Points, in no order, along strands that fork, close into loops and pass close to each other.
Two points are linked if the straight distance between their rows is under 109.
met: [  9.3  -7.7 -45.8  10.2  12.4  -3.4  21.2  48.9 -24.7   2.1   0.4  14.9
  46.9   9.8  -1.9  -2.1   1.5   0.2  -7.8  13.3 -15.3 -41.7 -23.9   6.3
   2.6  17.1 -25.7 -16.0]
fomi: [-14.0  -7.9  14.7  40.9   5.2 -24.1 -18.3 -42.1  16.6   6.7  18.2  -2.8
  -2.1  -3.3  -8.3 -30.2   1.4  44.9  17.8  10.7  -7.0  35.2  15.1   9.1
   9.3  16.6 -17.5   6.9]
vabab: [-12.7  22.2 -37.5  -2.4  18.1  38.1  38.5  19.9 -26.6  38.4 -41.5  -7.7
  17.4   1.6 -14.9   6.8   0.2 -27.1 -42.7 -26.1   8.0 -36.6  -6.8  -9.7
  20.0  -2.9 -10.9 -11.4]
fezez: [  4.6  14.7  -1.9 -36.6 -21.6  31.9   2.4 -36.3 -26.4  44.9 -24.2  -4.7
 -12.7   0.1 -19.6   0.5 -26.0 -53.8 -19.2  17.9  -9.8   7.7  -9.4 -22.2
  -7.6   1.8  14.6  10.6]
fati: [ 18.5 -29.2  65.3  10.1 -20.6 -26.7   1.1  11.1  -3.5 -15.8  40.4   0.5
 -41.4  15.7   5.9  -7.9  -0.1 -26.8   3.0  34.0  29.2   9.0 -36.2   9.9
   2.6  13.3  17.9 -17.3]
zuk: [ 16.5  -8.7 -49.7  17.5  25.7  13.5   2.0  11.0  -8.8   5.8   9.2 -19.2
  23.3  54.5  29.1   8.2 -13.9  36.2   2.8 -35.2 -29.7   5.8   8.9  30.3
  27.7  -7.8  -0.1 -30.8]
fote: [  6.1  18.2   5.5 -52.0 -42.4 -16.4  -4.6  25.8  17.5 -16.3  -0.9  22.3
 -30.3 -18.4  -5.0   3.6 -18.0 -27.1  -1.5  23.2  -3.5 -10.6 -25.1 -11.9
 -32.1 -38.6 -37.5   6.3]
kav: [  6.2  -9.6   2.5  14.6 -17.3 -16.7  -3.2 -51.9  21.0  21.3  22.3 -20.6
   2.7  -4.3 -15.1 -34.2  -2.7  39.7  28.0  -4.2  -5.3  51.0  -7.1 -18.1
  53.4  16.6  -3.8  -3.1]
Geb: [  2.2  24.8   4.6 -18.3  -0.6   2.5 -36.9  43.5  42.8 -25.5 -27.0  12.6
 -36.4  12.1  49.9  10.5  -9.0  23.4  12.4  -9.8  11.8 -31.1  22.4  13.6
  -4.1 -43.9 -17.8   5.1]
Sarok: [  6.7  14.1 -39.1  39.1   6.4  23.4 -19.6  -7.3 -18.5   0.1  12.6  -0.8
  56.9  30.0   8.9  18.9  -1.1   1.6 -41.0 -45.5  24.3   4.1  34.4 -22.5
  47.1 -14.0 -10.6 -15.6]
ruv: [-10.8 -14.0  -8.9   4.3  13.3 -12.8  17.8  18.9 -21.5   0.8  24.1  11.6
  40.1  -3.7  -8.1   3.3  12.3 -39.1   3.3  42.4 -16.3 -28.9 -41.1   1.5
   8.0  30.4  20.6 -19.0]
Kag: [ -3.0 -44.9  38.1 -15.1   6.1 -18.2 -12.8 -23.6  23.1 -39.2  -0.6 -10.2
 -15.9 -23.2   1.0 -38.1  17.3   3.7  69.2  15.6   6.0   9.6 -15.1   3.2
 -51.5  30.4 -30.5  -5.1]
miban: [-14.6 -17.6  17.4   4.3 -52.2 -30.9  20.6  27.5   3.8  -0.9   6.0  42.4
   1.9 -52.7 -20.4  27.9 -10.6  25.8 -29.7   4.8 -14.4  -7.4   5.6 -13.2
 -55.5 -12.3 -10.4   8.6]
vizo: [ 25.8  54.8  14.5   0.3  19.1   2.6   5.3   0.8  26.2 -35.3 -14.5  -2.8
 -76.8  40.1  20.2  15.4  -6.6  -6.9   0.4 -19.2  29.0  -3.6  -9.7   7.9
 -20.7  -3.4 -34.0  -2.7]
Nifu: [  3.9   0.2  23.4 -29.3 -14.3  23.4  18.5  63.6  -5.7 -17.7 -24.0  -8.8
 -25.4  12.0  -1.4  12.7   0.3  -3.1 -21.8 -19.2 -31.8 -44.8  17.2  23.1
 -10.9 -18.7   1.5 -14.9]
tel: [ 22.5 -29.5 -47.5  16.7  -0.3 -22.7 -51.0  -8.1 -11.4 -31.8  17.1   0.6
  37.4   7.2  11.6   1.4  11.4  31.8  26.5 -41.8  -8.7  28.4  36.3  -8.9
 -28.7   1.2   0.4  -6.4]
Zogek: [ 36.9 -46.7   5.8 -25.1 -18.1 -21.3  -9.7 -45.0  -3.1   1.9  -4.9  16.5
 -20.9  -8.8  -3.2  31.4  22.1   4.9  84.9   1.9  44.5  42.9  -6.0 -42.5
 -13.8  42.2  57.5  19.3]
gegu: [ -0.8 -13.8  35.9 -18.5 -46.1 -11.4  -8.1 -44.0  24.3  27.4  -0.8  22.8
 -20.7 -44.4 -14.3 -10.1  -8.3  27.5 -19.2  33.3   8.9  39.0  25.1 -20.5
 -33.9 -23.1  21.9  42.9]
nus: [  1.2  18.9  25.3 -43.2 -38.4 -18.1   9.9   9.8  41.7 -26.8  18.2   5.0
 -42.0 -12.9   0.4 -10.7 -19.2  -9.8  27.2   8.9  -0.5  -8.4 -47.8  -8.8
  10.4 -42.2 -33.6 -20.7]
Baso: [  1.8  15.7  20.5  25.0  34.3  -1.3  -4.0  21.9 -23.7  -0.9  15.9  -3.5
  22.0   2.8  28.3   9.3  10.7 -10.3 -17.9  41.4 -16.4 -17.4  10.4  37.2
  24.5   4.0  63.5  14.2]
Ril: [-12.3  43.1   0.5  -6.7  14.0  10.2  22.4  22.2  -5.7  -5.4  10.2   2.0
 -21.3  -9.3  -9.9 -14.0 -17.8 -47.7 -77.4  -2.9  -0.3  -7.8 -18.8  14.8
 -43.1 -27.7  -8.8  22.4]
rok: [-14.6  25.3 -17.9  60.2  32.7  21.0  28.9  -7.6 -38.3  -5.4  28.2  -3.1
  60.0   8.9  -9.1   2.3   9.3 -16.7 -46.3  -8.0  -3.1 -25.0  -7.7   4.6
  20.3  11.9  -3.1 -20.1]
Noka: [ 12.8 -23.4 -24.0   3.3 -10.8  -8.0 -59.6 -33.3  -8.7  -6.6   2.1   1.8
  24.7 -11.3 -10.9 -16.3  10.9  10.4  40.6 -23.1  -2.6  37.7  32.3 -32.2
 -12.2  -5.1 -10.6  11.9]
Dud: [ -2.8  -2.3  75.4 -14.7 -16.9   8.9   4.0 -15.4   1.1  -0.8   0.1 -17.3
 -32.1  -0.9   4.9 -10.5   6.9 -14.1  13.1  21.8 -37.1   0.8   6.3  33.9
  -2.0 -20.9  23.1   5.1]
fali: [ -9.7  45.8 -19.4  49.1  46.0  29.6   8.1 -45.1  -3.1  10.3  15.7 -15.8
  45.6  33.5   4.4  -2.7 -23.5  22.4  15.0  -3.4  -7.2  14.9  -0.8  13.6
  34.6  38.5   0.0 -16.0]
nar: [ -3.0   6.7  -7.4   4.3  18.8  -4.3   7.3 -48.9   9.0  27.1   4.5 -19.9
  17.1 -15.0   6.5 -47.1  -3.1 -14.1  18.1   7.5   6.1  14.6 -38.4  -7.7
  62.3  -7.8   6.5   0.6]
ranum: [  1.9  11.8 -18.8  45.5   1.8  -4.5  -4.8 -28.2 -32.5  -6.5  15.1   8.9
  22.2  15.2 -40.3  -6.7   5.1 -10.8 -12.1 -18.4  14.2  25.4  -8.5 -16.3
 -42.7  45.2 -20.3 -10.5]
Pofof: [-10.3  37.2 -35.1 -42.4  -0.7  24.1  41.2 -10.0  -3.9  49.4  -3.4  -1.4
  -6.9 -25.4 -25.7  13.5 -40.6 -34.5 -46.2  23.7 -38.1  14.2 -20.1   2.6
  -1.8 -13.0  -5.9   4.7]
kuro: [ -5.3  -9.1   4.6 -26.6 -27.0 -16.4 -26.0  36.1  40.5 -30.1 -24.1  17.9
 -17.0 -20.7  24.7  13.6 -13.8  32.9  29.1 -13.1  -8.2 -26.3   9.4  -1.5
  22.1 -41.8 -24.0  -9.8]
fesu: [ 13.0  24.2  -2.4  -3.4  37.7 -17.6  -3.5 -11.6  20.1  -4.4   5.2 -13.9
 -11.3  19.8  36.7 -35.3  -3.8  -9.9  13.8  29.4   7.6  30.5 -42.2  10.6
  32.1 -26.5  -9.2  17.3]
Figo: [ -8.3  16.9  -6.1   0.1 -16.5 -17.2  22.6  26.0  -5.0   1.9 -25.9  37.6
 -24.8  -9.1 -13.8  45.9   0.4  64.2   3.5 -30.2 -14.5   0.0  30.9   6.9
 -12.1  16.3  11.5  24.3]
fov: [  8.7 -18.7  59.2 -17.4 -62.8 -30.6  -2.0 -49.4  36.0   8.8  10.9  33.2
 -49.4 -51.5 -14.8 -19.4   3.9  24.2  25.4  15.1  32.6  34.4  -5.5 -15.4
 -25.4  -7.5  20.4  36.3]
fusi: [-10.2  15.2 -46.2  35.8  19.1  42.6  45.4  11.1 -25.3  12.1 -37.5 -17.5
  49.1   0.2   0.2   2.3   4.2  21.0 -20.1 -43.3  15.1 -42.5   9.6  -6.8
  33.7  -0.7 -29.9 -30.5]
zonu: [ 42.3  32.4  -1.0 -33.8 -27.5  -0.2 -22.5 -20.9   7.5   2.7  16.5  30.3
   4.0  -6.6  21.8 -21.0  -9.8  10.8  17.9  54.2 -42.9  15.0  16.7  19.9
   3.6 -20.8   0.6  43.2]
Fom: [ 16.0 -26.6  28.9 -14.2 -30.3 -57.5  -8.8 -26.3  12.7   0.4  -7.2  31.2
 -47.8 -28.6  -3.5   0.3   6.0   7.2  47.6  12.9  45.8  39.9  -8.6 -33.4
 -10.4  14.3  25.1  37.2]
diget: [ 21.3  11.5 -51.5  -7.1   4.9  -1.5  -2.2  30.7   7.7 -13.2 -11.8 -15.1
  -6.6  48.3  20.1  29.6 -20.4  61.5  17.5 -42.2 -19.8  12.1  26.6  30.0
  16.7  -6.2 -11.5  -9.5]
Maro: [-15.5 -38.2   9.5  -9.3 -34.4 -34.4  20.0  20.6  -1.4  -3.0  13.4  20.5
   6.0 -31.2 -43.2   2.3  -3.3   3.8   2.9   7.3 -32.3   0.7  -8.7  -7.0
 -25.2  16.6 -22.4 -11.2]
ponup: [ -5.8  23.6 -14.6  34.1 -15.6  17.6  -5.4 -36.7 -34.9  18.9   7.8 -11.0
  13.7   3.6 -44.8   3.5  -5.3 -21.1 -40.7 -37.4  19.1  22.9   9.1 -33.4
 -13.9  13.0  -6.7  -1.6]
Favi: [-10.2   6.3 -20.0 -11.0  16.9 -11.1  -4.4  21.7  23.7  37.5 -44.6  13.8
 -20.4  20.0  19.2   4.9 -26.5  19.4   5.4  16.3  31.6 -18.7   2.6  -4.0
  35.3  21.5  12.2   3.2]
Sov: [-15.1 -21.5 -36.6 -16.5  14.2 -12.3   1.0  20.7  17.9  32.7 -54.3  22.5
  19.9  -5.9 -10.5  27.7 -10.8  28.9  26.1  10.0   5.4 -35.1   8.3 -25.1
  11.4  48.8  18.3  -6.7]
roreg: [ -9.6  49.9   5.3   0.4 -12.5   8.7  42.5  28.5  21.2 -23.7  28.5  14.4
  -9.8 -12.7   0.3   2.3  -3.0  23.5  -9.5  -1.3 -22.6 -44.1 -26.9  25.7
 -34.4 -13.0 -50.6 -23.5]
velup: [-25.7  18.7  11.2   2.0 -37.0 -18.0  22.8  14.5  26.7   5.6  -8.0  44.4
 -17.0 -49.0  -6.7  50.6 -16.8  47.2  -6.9 -11.5   0.4  -6.6   6.5  -9.3
 -38.5   0.5   1.3  15.1]
mero: [ -7.7   0.4 -49.0   0.8   6.3  -6.0  33.1  45.1  -5.4  -4.9 -18.1  13.8
  30.3 -23.7  -7.7 -28.5  -8.4  26.4 -16.0   2.8 -19.6 -38.9  -2.8   8.7
 -21.3   1.4 -54.6  -3.7]
rulag: [ 18.0 -23.2  -7.3  24.7  15.2 -25.6 -38.0  11.2   0.9 -47.2  13.3  -9.5
   8.0  11.0  20.2 -11.7   6.2  42.0  23.0 -29.3  -6.4  -2.0  35.1  19.4
 -59.0  24.4  -3.9  -0.3]
dutam: [ 34.3 -52.0  37.8  14.7   5.6 -12.7   3.8 -30.5  -9.6 -12.8  30.7  -6.8
 -33.1  23.3  -3.3 -24.6   3.7 -25.8  31.4  23.3  51.7  26.0 -41.1 -16.2
  -6.3  33.2  18.7 -19.6]
Kavu: [  1.3 -30.0   8.1 -17.9 -20.7 -10.5  20.6  62.8 -25.5 -13.3 -34.3  -5.4
 -26.4  11.2 -15.3  31.5  31.4  12.2  -5.9 -41.5  -0.7 -16.0  15.1  -1.3
 -14.7 -10.5   0.0 -13.0]
Pomi: [ 40.9 -63.4  23.5 -14.4  -9.8  -9.2  -5.5 -32.5  -0.9  -2.9  16.7 -11.5
 -18.4  13.3  -9.0  -0.7  16.5  -7.1  73.0  17.5  55.6  29.4 -18.3 -29.6
   2.9  43.9  37.9  -9.5]
lud: [-11.1   4.0  28.7  -7.7 -19.9  -9.3  -3.3  21.1  24.0   8.8  11.9 -12.0
 -49.9  13.0 -11.0  29.6   6.5  23.7 -33.2 -23.1   5.0   8.0  22.5  10.1
  28.8 -29.8  -9.1  -1.8]
Kido: [  0.2  -2.9 -12.2 -32.6 -46.9   1.0   3.4 -49.8  22.0  49.4   2.6  20.1
  -4.9 -48.0 -20.8 -29.7 -37.3   5.4 -36.3  29.3   0.7  51.0 -13.1 -33.7
 -15.3 -22.3   3.3  34.4]
gavop: [-16.6  31.0 -31.0 -26.8   4.6  12.3  40.3  22.5   0.6  32.5  -7.4   4.3
 -27.0 -15.5 -15.1   5.7 -26.9 -33.8 -71.1   9.3   0.8  -5.5 -22.3 -10.0
 -22.4 -28.3 -30.1  24.0]
viz: [ 10.6 -20.6  -0.8 -18.5  -5.3  -3.7 -32.4 -38.3  -7.0   1.1 -27.9   7.4
 -14.2 -19.1 -32.4 -11.4   2.9 -23.9  34.3 -10.5  13.5  20.3   5.9 -30.7
 -46.1  24.0  -7.9  10.3]
Neliv: [ -7.1  40.5 -32.2  58.4  43.9  25.4   8.4  -3.7 -21.3  -0.9  16.5  -6.7
  54.6  24.8   7.8  -3.5  -5.3  33.0 -24.5 -14.6 -12.4 -32.2  22.1  21.6
  15.8  39.9   7.8  -0.3]
Taba: [ 12.3  14.5 -42.8   3.4   8.6 -10.1  24.7  35.1   0.5   8.0 -17.5  10.7
 -16.6  18.0 -15.0  35.2  -3.2  58.7   2.4 -31.8  10.3   8.4  11.3   6.3
  19.2   9.6 -16.5   3.5]
koma: [-41.4 -24.3 -11.7 -15.7   9.0  23.3   7.4   9.4 -13.2  15.9 -53.8  -9.5
  24.2 -19.0 -14.7  -2.7   7.2 -41.1  -9.8 -12.4   4.4 -48.7  -3.6 -32.2
   8.6   4.0   6.1 -16.2]
mugi: [ -9.4 -20.8  21.9   4.4  15.6 -21.8 -27.7   4.6  15.0 -44.1  -7.4  -6.3
  -4.4  -0.5  18.3 -17.9  12.6   3.2  47.5  -3.4  -9.1  -5.2  13.3  14.9
 -64.2  22.8 -24.0 -16.7]
bigok: [ 24.9  -6.3 -19.0 -47.0 -38.5 -19.8 -29.6   2.8  -3.1   4.2  -1.3  29.4
  -2.4 -20.0   2.6 -11.9  -5.0 -30.2   1.2  40.5 -16.4  13.3   2.8 -11.2
  -9.2 -21.9 -10.3  27.6]
Vuk: [-44.9 -60.5 -21.1 -29.6   2.1   8.3  -4.3   3.4   6.9   9.2 -20.7  -4.8
  39.7 -57.1 -10.0 -18.0  13.5 -45.6  14.8  -8.7  -4.9 -32.9 -12.7 -34.9
   3.7   6.8  -6.1 -15.0]
funi: [-14.4  47.6 -30.2  -2.1  12.6   6.7  39.7  46.8  15.5 -12.8  23.0  15.0
   9.9 -23.5  10.0 -15.8 -13.4  16.2 -28.5   3.2 -23.5 -49.6 -15.1  46.2
   6.5 -35.1 -54.4  10.8]
sopom: [ 37.4  33.3   8.7   2.2 -17.9  -3.7 -12.9  19.5   3.8 -28.4  66.1   0.9
 -10.7  22.7  -2.5  -0.3  -1.6   6.0 -37.4   5.7 -34.6  21.1  23.7  24.8
  -2.7 -18.1 -30.2  11.4]
kibe: [  1.2  19.8  -5.6   3.9 -23.2   3.5   2.2 -38.8  -7.3  46.9   6.4   0.4
 -13.1  -8.8 -32.6  -8.6 -19.3 -15.3 -30.8   7.5   8.1  46.3  -5.5 -26.6
 -18.3   8.1   0.9  14.1]
lodu: [ -5.6 -18.1  -8.4 -25.3   7.2  19.5  -6.6  -5.0 -32.1 -13.7  -0.6   0.6
  68.1  -2.7   4.0  35.3  19.7 -68.2   8.8  34.7  11.2 -30.5 -12.0 -20.1
   1.5  16.3  29.9   3.9]
pes: [ -4.5 -12.7 -44.9  59.3  21.5  10.5  13.3  11.7  -0.4   9.8  -7.1 -10.2
  25.5   3.6  -1.1   4.3  13.5  39.4 -22.7 -54.8  27.0 -11.8  16.9 -15.1
  36.1  -5.7 -32.9 -23.2]
vinu: [-26.1  -3.0   0.0  47.9  26.5 -10.0 -13.5   2.7   3.2  -4.2  14.3 -13.1
  12.3   4.4   5.9 -43.3   4.8   0.1 -19.7 -11.0  -0.8  -1.5   9.1   8.3
  21.2  -6.1  -7.1   2.2]
butep: [ 32.0  21.6  -7.8  16.8  13.7 -15.0 -19.3  -6.8  -4.1 -32.8 -32.7 -20.5
 -45.5  45.9  26.4   7.7 -10.5  13.6  13.0 -53.8  31.0  32.4  11.2   8.7
 -29.6  -7.2  -3.9  -6.4]
Dokub: [ -7.0  43.2  17.7 -15.5  -5.3  -1.2  25.4  13.9  40.4 -18.3  43.9   1.0
 -28.5  -0.2  -8.9   3.8  -9.4   5.1   7.8  12.2 -19.8 -16.5 -37.1  15.0
  12.9 -31.6 -54.4 -25.0]
sefes: [  6.8 -33.2 -29.7 -22.0  -7.6  20.0   4.2  33.2 -23.4 -10.6 -35.6 -18.0
  16.7  16.5 -20.3  27.3  29.2   1.3  17.1 -27.1 -19.6 -25.9  15.3 -11.7
 -25.0  23.2  13.2 -29.8]
fanal: [ -5.0  -8.2  48.8 -15.4  18.8   5.4   1.8   7.4   6.6 -11.5  -7.7 -39.7
 -33.7  27.9  42.1  -1.5   5.1 -25.4  16.5   8.5 -21.7  14.6 -21.5  35.4
  33.4 -40.5  30.2 -12.8]
Papo: [ -6.2 -23.1   9.0  55.0  14.8  -7.3  -1.8 -18.8 -22.2 -17.0   9.9 -22.2
   3.0  24.8 -25.7  -6.5  19.6  13.1  16.0 -34.2  18.9  24.7 -14.6  -5.4
 -23.3  30.9  -5.8 -30.1]
Vore: [-10.4 -14.6  -0.2 -20.2 -33.6 -27.4  21.3  64.4   8.7 -20.8 -51.0  19.8
 -22.1 -24.7  -6.9  22.2  12.7  33.5  11.6 -24.0   8.0 -39.6   4.5 -15.5
 -13.6 -27.9 -22.6   4.4]
bik: [ -4.1  -9.6   4.8 -19.8  19.7   1.6 -31.5  13.2  24.3  28.5 -65.0  -4.3
 -23.1  20.0  33.8  -1.2 -17.3  17.5  23.5   2.0  19.9  -6.2  22.4 -11.9
  39.0 -19.0  23.6   3.8]
tiv: [ 16.5  46.3  11.8  12.8  -1.1  -7.5  30.9  33.0   0.2 -25.7  -1.4  23.5
  -8.7  13.9  -3.1   8.7  -7.0  18.0 -15.8   3.5  -5.5 -42.9  -5.8  19.1
 -52.2  23.6 -27.8  -4.4]
Doda: [ -5.5  11.2  16.6  16.0  11.7   1.2  18.8  19.2 -12.2   8.5  45.8   4.3
   4.3  -2.5  -4.4   8.4   9.6  -2.1 -37.1  14.9 -49.7  -8.5   8.8  43.9
  45.4  -3.1  22.8  -5.7]
bom: [ -2.8  -9.4  31.9   4.5  38.2 -13.7   0.6   2.8  10.1  11.6   7.1  19.9
  13.5  -4.5  38.1  -1.5   7.7  -4.4  24.5  87.7  -3.6 -15.7 -20.5  30.2
  23.8  19.0  62.7  11.6]
guto: [ -9.8 -28.6  16.2 -37.5 -34.9  44.4   2.0 -71.6  -9.0  11.9   9.2  -3.3
  56.9 -24.3 -18.8   1.0  10.5 -44.1   6.0  35.0  45.3  -2.2  -2.1 -43.2
   1.0  17.1  23.9  26.2]
Zof: [ 10.5  30.2  14.9 -18.1  -3.8  15.2 -13.4  39.2  33.3 -12.6  13.4   6.1
 -47.9  26.8  22.7  47.7 -15.8  41.0 -18.1 -18.8   7.8 -25.1  39.8  24.7
  17.7 -33.8   3.9  -0.1]
gado: [ -3.7 -31.8 -42.6  -9.1 -12.9 -10.9  -6.9  25.4 -19.2  -5.3 -29.5  12.3
  37.7 -10.1 -15.0  45.6  18.3  15.2  27.6 -25.1   1.6  -4.4   7.7 -37.2
 -14.9  30.5  10.5  -8.9]
midu: [ -2.4 -35.8  33.6  -4.4   7.7  13.7 -22.9 -26.2   9.8  26.3   4.7  15.1
  10.0   4.3  30.2 -18.1  26.8 -14.4  37.5  66.2  17.4  -8.1  -0.1  13.8
  14.6  24.6  66.2  23.1]
Lagi: [-34.3 -70.5   7.0 -17.0 -20.8  -9.6  13.0  15.8  -5.7   0.8   6.0  -4.1
  12.8 -48.8 -39.2 -21.0  18.5 -26.7   4.6  -2.7 -24.5 -14.7 -14.1 -16.4
 -11.7  14.6 -16.1 -25.2]
rop: [-16.8 -33.4  14.0 -10.3   3.6  10.9 -53.1 -14.9   9.9  16.1 -57.7  -4.2
  -5.6 -13.3  15.4 -15.9   2.3   7.5  27.3   0.8  18.3  -6.0  48.5 -20.3
  -2.2  -1.4  35.0  11.2]
Bazo: [ 32.8  38.1   0.9 -15.0 -11.4  -2.6  -4.9 -20.6   6.6  -4.2  50.9   1.0
  -1.0  -6.0   5.9 -20.8   8.6  -9.8  -3.9  41.4 -45.2  40.8  -2.9  24.6
  20.1 -38.9  -9.0  31.6]
nokim: [ -9.3   7.0  10.6  -9.1   7.5  31.3 -17.2 -50.1 -27.4  -0.4   5.4  -5.5
  60.3 -20.3   3.9   8.6   5.8 -59.2   2.6  23.7  29.1  -6.9   3.1 -26.6
   7.7  -1.2  31.3  17.3]
fino: [-12.7   1.0  -8.5  36.8   3.4  20.3  11.9 -13.7 -12.5  18.7  21.8  -6.8
  44.7  12.8  -0.9  19.1   1.0 -19.4 -48.9 -10.1  26.4  -7.4  -4.3 -18.5
  64.0   0.5   2.4 -14.5]
disik: [ -3.2  28.1   9.8  -7.2  31.0  26.4 -11.3   7.9  -8.9  21.5 -12.8 -30.9
 -27.6  27.2  11.8   3.6   3.3 -43.0 -50.0 -15.0  -7.6   5.0   9.5  17.3
  51.0 -39.9  30.6  17.2]
Kaso: [  7.5  55.0 -40.3  38.3  61.1  -7.7 -14.7 -24.6  -8.5 -15.7  22.1 -27.8
  21.3   3.4  29.7 -35.4  -1.5 -13.5   5.7  -4.4  -2.2  35.8 -17.9  26.2
  18.3 -28.6 -10.7  20.1]
kab: [ 23.7  14.5  -4.1  18.3 -10.3  -9.4   8.5  35.5 -25.4 -12.6  32.8   8.2
  -7.7  34.9 -24.9  12.3   7.6   7.0 -46.1  -5.4 -18.4  -1.9   8.3  20.1
 -24.5  18.7  -9.6   0.0]
kozed: [  2.4  -5.4  13.0 -19.2  18.2   8.8  10.4  40.9   1.3   4.2 -14.8 -37.2
 -31.4  58.5  26.9  15.9   7.1 -27.4 -15.9  -9.5  -5.0  -1.7 -17.1  28.7
  37.0 -25.0  17.5 -19.2]
mozin: [  3.4   0.7   9.2  39.0  32.8   8.7 -12.3 -25.0 -21.6 -28.1  -9.3 -42.8
 -11.4  44.9  15.2 -18.4   4.2 -11.5   8.5 -47.1  15.1  17.8  -9.5  -0.2
 -40.3   7.4   4.8 -32.8]
muza: [-25.7  32.7 -18.7  45.0  46.4  -1.0  -8.0  -6.1 -13.8  -9.9   4.5 -26.9
  17.3 -13.4   8.6 -47.3   4.4 -23.6 -32.5 -38.5  -7.4  14.0   1.2  22.8
  29.6 -34.7 -11.9  16.6]
misig: [-21.4 -49.9  26.0  -8.9  26.9  23.1 -52.1 -20.1   2.7   1.6 -12.3 -17.2
  25.7 -23.9  34.1 -18.2  30.0  -9.1  36.2  21.3   5.2 -12.4  25.6   7.2
   8.0   4.3  43.5  13.5]
Kotaf: [  3.0 -15.8   2.0   5.3 -23.2   9.9  33.7  41.6   5.5  11.9  24.5  19.8
  -4.2   3.7 -11.1  24.2  -1.3  39.0 -30.3   9.6 -51.7 -12.7  15.9  41.2
  38.0   7.4 -10.2 -21.4]
por: [ -5.9 -17.1   5.5 -27.2 -10.8  40.2 -26.3 -66.9 -13.4  25.2  -2.6  -4.7
  12.2 -34.0 -36.6  -5.5  18.4 -30.3  26.5   8.3  25.1  13.3   9.2 -36.5
 -41.6  38.7  11.8  13.6]
Fozan: [ -4.0  33.0  32.7 -15.2   9.1  16.4   1.4   1.2  -4.2   7.9  14.6 -11.8
 -42.8  -0.6   9.0  -0.5   3.1 -56.7 -61.2  15.4   3.1  17.4  -3.3  18.0
  -0.4 -39.7  18.6  29.8]
Dapos: [ -9.4 -22.2  82.1 -14.2 -34.4  -8.3   2.9   3.2   7.9   2.2   7.2   1.3
 -49.8  -0.9 -15.7  11.6   0.2 -17.4  -1.7  24.4   1.7   6.4   4.2  14.7
 -26.9   4.0  18.1 -15.6]
Rut: [ 13.5  25.9   4.8  39.8  27.3  14.1  -0.3 -75.0  -0.8  -1.7  16.4 -25.6
  28.8  56.9  17.2   4.4 -16.4   3.6  37.3   2.9  33.0  35.2 -26.3 -20.5
  11.6  50.5   0.5 -22.9]
Mol: [ -8.7 -15.9 -19.5  21.8  39.0   1.5 -10.2  -0.6  -9.9 -17.8  -0.4 -17.0
  52.9  11.2  33.6 -15.9  -2.1   2.6  19.7  -4.1 -37.0  -6.6  11.3  19.3
  11.4  -1.7  11.5 -20.6]

A fork is a point with three links, a tip a point with one. Leave the first point through the second and follow the links. Name the first fork or tip that comes.
diget; Taba => Rut
Baso; bom => Kavu
rop; misig => Kotaf
fusi; vabab => vinu
met; ruv => Kag
Dud; Dapos => kibe
por; guto => roreg
kibe; ponup => vizo

A tip is a point with one link. Name the tips that can be reached along the links from each point below, in the order of the rows.
zonu => Kag
rok => Rut
Fom => vizo
gado => Nifu, lud, Kotaf

A piece is all that can be reached along the links. How many separate loops has the piece of each point below (a circle has one, a figure eight two, a Y none), and how many tips (points with one link)?
gegu => loops 1, tips 1
fomi => loops 1, tips 1
roreg => loops 1, tips 1
bom => loops 0, tips 3
